Each row is a point on a tangle of strands that fork, close into loops and nearly touch. The rows are in no order.
Two points are linked if the straight distance between their rows is under 35.3. Some points are linked to none.
Z_755: [-12  -2  21  -5   2  -4  -3 -13 -12  24   1  -6  -9   5  16   0  -4  -8
 -10  -3]
Z_203: [-25   3  -3 -21 -13   5   7  12  -5  -7 -25   1  23 -12  18  12   6   6
  -2  -3]
Z_675: [  0   8 -20  10  14  -2 -21 -13  -4  22   3   4  -7   6 -16  10 -13   4
  -3   0]
Z_878: [ -5 -15  17  -6  10 -15  -7   7  13   9   4 -14 -10   7 -11  -3  22  10
  -2  -6]
Z_451: [  9   2  -4   3 -18  32  -3  -7 -11  -5 -24   0   2 -17   4  -1 -17  21
  -5  -7]
Z_407: [ -6   8 -13 -16 -22  34  -2  -3 -11   4 -27  -1  14 -20  18  11  -2   8
  -7 -11]
Z_759: [ -1  -7  -4 -13   3  -6  -7  16   9 -12  11  -2   7   6   1  -6  41  -8
   3   0]
Z_817: [  6  -9   3  11  13  -5  -5   8  -3   7  11 -14  -7  11  12   2   0  -9
   6   5]
Z_490: [-15  -5   7   1 -11   5   3  -3  -6   1 -16  16   1 -14   8  -4 -15   2
  12   3]
Z_444: [ -4  -6   1   4   5  -5   2   3  -4  -2  -6   2  -8   0  17  -7 -18  -9
  14  11]
Z_322: [ -4  -4  -2   8  -1  -5   8  -1  -5 -12   9  16   7   7  -7  -1 -12  -8
   6   7]
Z_210: [  2   3  -3  -7  -2  -9   6   6  18 -19  -4   9   1 -11 -17 -15   9   0
  13   0]
Z_134: [ -2 -11   0  -7  -7  11  -6  19  13   7  -8  -1 -17 -10  -2  -4  -6   7
  22   0]
Z_385: [ -5   0   5  -5   7  -1  -7 -17 -20  15   3   7 -15   5   4  15 -13  14
 -16  -1]
Z_301: [  4  -6  25   4  -8   9  10 -13 -12   8 -13 -14  -3   0  -2  -8   4   2
  -6   2]
Z_222: [ -2  10  -9  -1 -24  33  -2 -10  -7  15 -26  -2   4 -12  17  -1 -11  14
 -12  -8]
Z_304: [  3   5   5 -14   8 -10  -1  -3  14 -13  11   2  -6   6 -15  -7  27  -3
  -6  -3]
Z_303: [-10  -5   5  -3 -12  13  -1   4   6  11 -13   0 -12 -12   0  -5 -15   2
  22  -4]
Z_219: [ 22   5 -21   4  19 -11 -14 -15  30  16  10  -2  -2   2 -20   3   2   8
 -10  -7]
Z_243: [  6   2  13  -2 -13   8  15   6   2  -6  -9 -21  -7   1  -6  -7  15   6
  17   1]
Z_114: [  0   8  -2 -10  -2  -7  10  -3  11 -19  -2   6   2  -8 -19 -15  26  -5
   3  -8]
Z_296: [ -8  -8  16   0   3  -8   5  -6   5  12  14  -9 -20  16   0   2   0   3
   2   3]
Z_610: [  0   3   6  -4 -18  17   9  -3 -12   6 -30  -3   6 -10  19  -7  -2  -8
   3   5]
Z_5: [ -6  16 -20   5   8  -9  -7 -10 -11  18  -1   3 -14   1  13  13  -3  -7
 -23 -12]
Z_132: [ -3  -5  -1 -10  11 -16 -13  -3  18   2  10  -4 -10  10 -12   2  23   6
  -4  -3]
Z_967: [ -6   2  12  -9  -9   2  14  -6 -18  -2 -18  -2  -1  -3  22  -4  -4  -5
   2   4]
Z_570: [  1 -12 -14   3   4 -15 -10  15  21   4  27  -8   8  19  -7   2  23  -4
  -5   3]
Z_365: [ -7 -12  23  -1  -3   1   9  -1   3  10   2 -15 -10   4   9   0   6  -4
  13   7]
Z_758: [-13  11 -17   8  -1 -14   7   2  -8   3   4   4   1  10  15   3  -9 -21
 -14   1]
Z_495: [ -6  -8  26  -1  -3  -1   2 -14 -19  10  -3  -2  -5   6   2  -4   1  -2
 -14   3]
Z_615: [  8   7  -8   7  16  -1 -10 -11  -5   7  20  17   6   1 -17  13 -11   9
 -19  -1]
Z_554: [  7   0   7   3  -4  13   7   3 -22 -15 -10   7   8 -12   1  -1  -9  -2
   8   6]
Z_565: [  9   2  -3   1  17 -18 -12 -12  24   7  14   3  -8   7 -14   2   9  12
 -12  -3]
Z_609: [ -1   9  -6  -2   9  -9  -1   4 -25  -9   6   7  12   2  13  14   0  -7
 -26  -2]
Z_361: [-23   4   0  -9   0 -13   5   7 -10  -6  -5  -2  22   1  23  12   5  -1
 -24  -5]
Z_592: [  0 -14  -9   4   2 -12  -3  19  21  -5  12  -9   8  11  -5  -4  15  -2
  15   5]
Z_415: [-13  10  -9   9   9  -6  -9 -10  -5  27   7  -7 -20  10  13  10  -4 -12
 -11  -6]
Z_227: [  8   9  10  12 -18  18  17 -15  -7  -6 -16 -16   6   1 -10 -14   2  16
   6  -4]
Z_886: [ -4   1   5  10  10 -13 -11 -10 -13   8   8   4  -5   4   1  -1 -11 -10
 -17   0]
Z_68: [ 13  11   9   5 -12  16  17   1  -7 -11  -9 -10  -2  -1 -10  -8   3   9
  14  -3]
Z_239: [ -7   1 -10  15   9   0  -8  -4   3  22  18 -10 -19  19   5  10  -3 -18
  -6   0]
Z_732: [ 15  -3   3   8  15 -10   4  -5   6  -5  22  18  24  -3 -18   0  -7  -5
 -15   1]
Z_489: [ -3  -7  16  -5 -10  15   8  -2  -2  13 -12 -22  -5   0  14  -5   2  -3
  24   7]
Z_438: [ 12   4  16  -4   8  -7  -1  -5  -1  -1  14   7  -7   6 -17   8   5  13
  -9   1]
Z_389: [  8   6  -1  -9  -7   7   6   9  12 -11 -11 -18  -9  -6  -4  -9  17   9
  28  -5]
Z_832: [ -4  -9  -7  13   3  -9  -1   6  19   3  16  -7   2  14 -12  -8   1 -10
  14   8]
Z_515: [  1  -4  -8  15   4  -9   5  -2   9  -6  16   3  -5  17  -3   1  -9 -15
   3   8]
Z_998: [  8   6 -21  17   9  -2   0 -10  -7  -8  16  11   6   7   1  16  -8 -15
 -26  -1]
Z_510: [  2 -11  20  -1  -3   3   7  12   4  -3   3 -20  -6   8   1  -3  15   3
  18   2]
Z_762: [  5  -5  19   3   5 -11   3  -1   4  -7  -1  -1   0  -1 -11 -13   7   3
   1   2]
Z_820: [ 16   1  13   1  -2   9  10   4 -13 -11  -6  -3  -2  -2  -6  -3  -5  -1
  15   8]
Z_49: [-12  -1   5 -10  -9  -4   6   4 -22 -10 -13   6  11  -3  20   0  -6  -6
  -6   5]
Z_131: [-13   5 -10   4  -1 -11   4   1  -3   0  -2   5  -3   1  25  -2 -14 -14
   4   5]
Z_23: [ -3 -11  -4  -2  -2  -6  -6  19  22  -2  -2  -4  -2  -3  -6  -8   2   1
  26   4]
Z_542: [ 11   4 -14  18  10  -3  -3  -7   3  -4  18   6   3  14  -3   4 -13 -18
  -9   3]
Z_106: [-12  19  -7   2   1 -16   5   1 -11   9   2  -1  -4   7  25   6  -1 -11
 -22  -6]
Z_700: [  8   7  -1   3 -17  22  -3   2   5   0 -16  -4  -9 -16  -7  -7 -13  21
   5 -14]
Z_50: [  1  -1  -3  -9  -6   4   0  20   5 -10  -7 -17   4  -7  -1 -10  34   5
  18  -7]
Z_4: [  3  -5  17   3   9   1   5  -9 -14  -8  14  11   0   0  -3  10  -1   5
 -14   3]
Z_174: [-19   7   2 -13 -15 -15  15  11  -8  -1 -14  -2  26  -2  22  10   7   4
 -13  -2]
Z_31: [ 19  10 -31   1  17  -3 -16  -8  22  20   6  -6   0   1 -21   9   7  12
   6  -5]
Z_373: [  6  -1 -17  15  13  -1 -13  -1  10  19  19  -9  -9  18 -11   9  -2  -8
  -6  -1]
Z_364: [  5  -3   9  -8   4  -5  -5  24   2  -8   7 -16   6   3 -11  -8  32  -4
   7  -4]
Z_864: [-17   1  -2 -10 -17  16  -4  -1  -7   5 -24  13  -2 -19  15   2 -13   4
  -3  -7]
Z_999: [  0   0   9  -2   7  -4  -2  -8  -5  11  11  -2 -18  13  -9  11  -7   9
  -5   2]
Z_452: [ -4  -6  -8  -2   0  14  -3   5  -4 -18  -4  22   6 -16   2   9 -19   9
   8   2]
Z_302: [  4 -10   7   8  12  -7  -1   3   5  -6   4  -6  -6   3  11  -3  -6   0
  18  13]
Z_25: [ -3   7  -8   2  13  -2 -16 -14 -17  12   8  13   0   2  -7  13 -14  14
 -14   0]
Z_937: [  9  -3  11   6 -12  18   9  -8 -19   5 -24 -14   5  -3   6 -17   1  -2
   0   9]
Z_742: [-14 -11  -6 -12  -4  18  -2   5 -12 -19 -13   7  11 -17  16  16  -9   6
   4  -4]
Z_529: [  1  -5  -4   0 -10  11  -5   6   4  -6  -2  21 -10 -16 -10   1 -19   8
   9  -1]
Z_987: [  8  -1  12   2   1  -8   6   1   5 -20   0  11  10 -14 -17  -9   3   3
   7   2]
Z_250: [ -1   0   7  -6   4  -1   4   1 -25 -12   4   5   5   0  12   7  -3  -5
 -15   6]
Z_190: [  9   7  -4  -1  -9  16   0   7  11  -9  -4  10 -11 -19 -18  -3  -8  17
   9 -11]
Z_580: [ 19   1  -5   7  12 -15   5  -8  25  -6  21   9  14   7 -16  -9   1  -8
 -10   1]
Z_601: [  5  -3  -8   7   5  -4   0   2   8 -11   5  22  14  -2  -8   1 -19  -8
   9  10]
Z_973: [ 16  -2  -7   6   7 -13   1   0  24 -11  11  10  13   2  -8 -10 -10  -7
   7   6]
Z_729: [  3   0   3   1 -13  22   3  -3 -20  -7 -18   0  12 -16  -3  -6 -10   9
   5  -5]
Z_788: [-17   7  -7 -20 -17   2   3   8  -6   4 -22  14   9 -15  22   7  -9   1
  -4  -7]
Z_402: [  2  -1 -15 -18   4  -7  -7  10  22 -15  13   3   9   4  -6 -15  30 -17
   6   4]
Z_80: [ 12  -3 -12   7  12 -10  -9   5  18   8  25  -8  -1  20 -18   4   6  -8
  -8  -1]

A fork is a point with three links, a tip a point with one. Leave the first point through the second and follow the links. Name the first fork or tip that comes.
Z_817; Z_302: Z_592
Z_755; Z_495: Z_250
Z_134; Z_303: Z_361
Z_373; Z_239: Z_817

A piece is all that can be reached along the links. How many separate loops has the piece of each point below (a circle has one, a figure eight two, a Y none), and how many tips (points with one link)?
Z_675: loops 0, tips 9
Z_304: loops 0, tips 3
Z_490: loops 0, tips 4
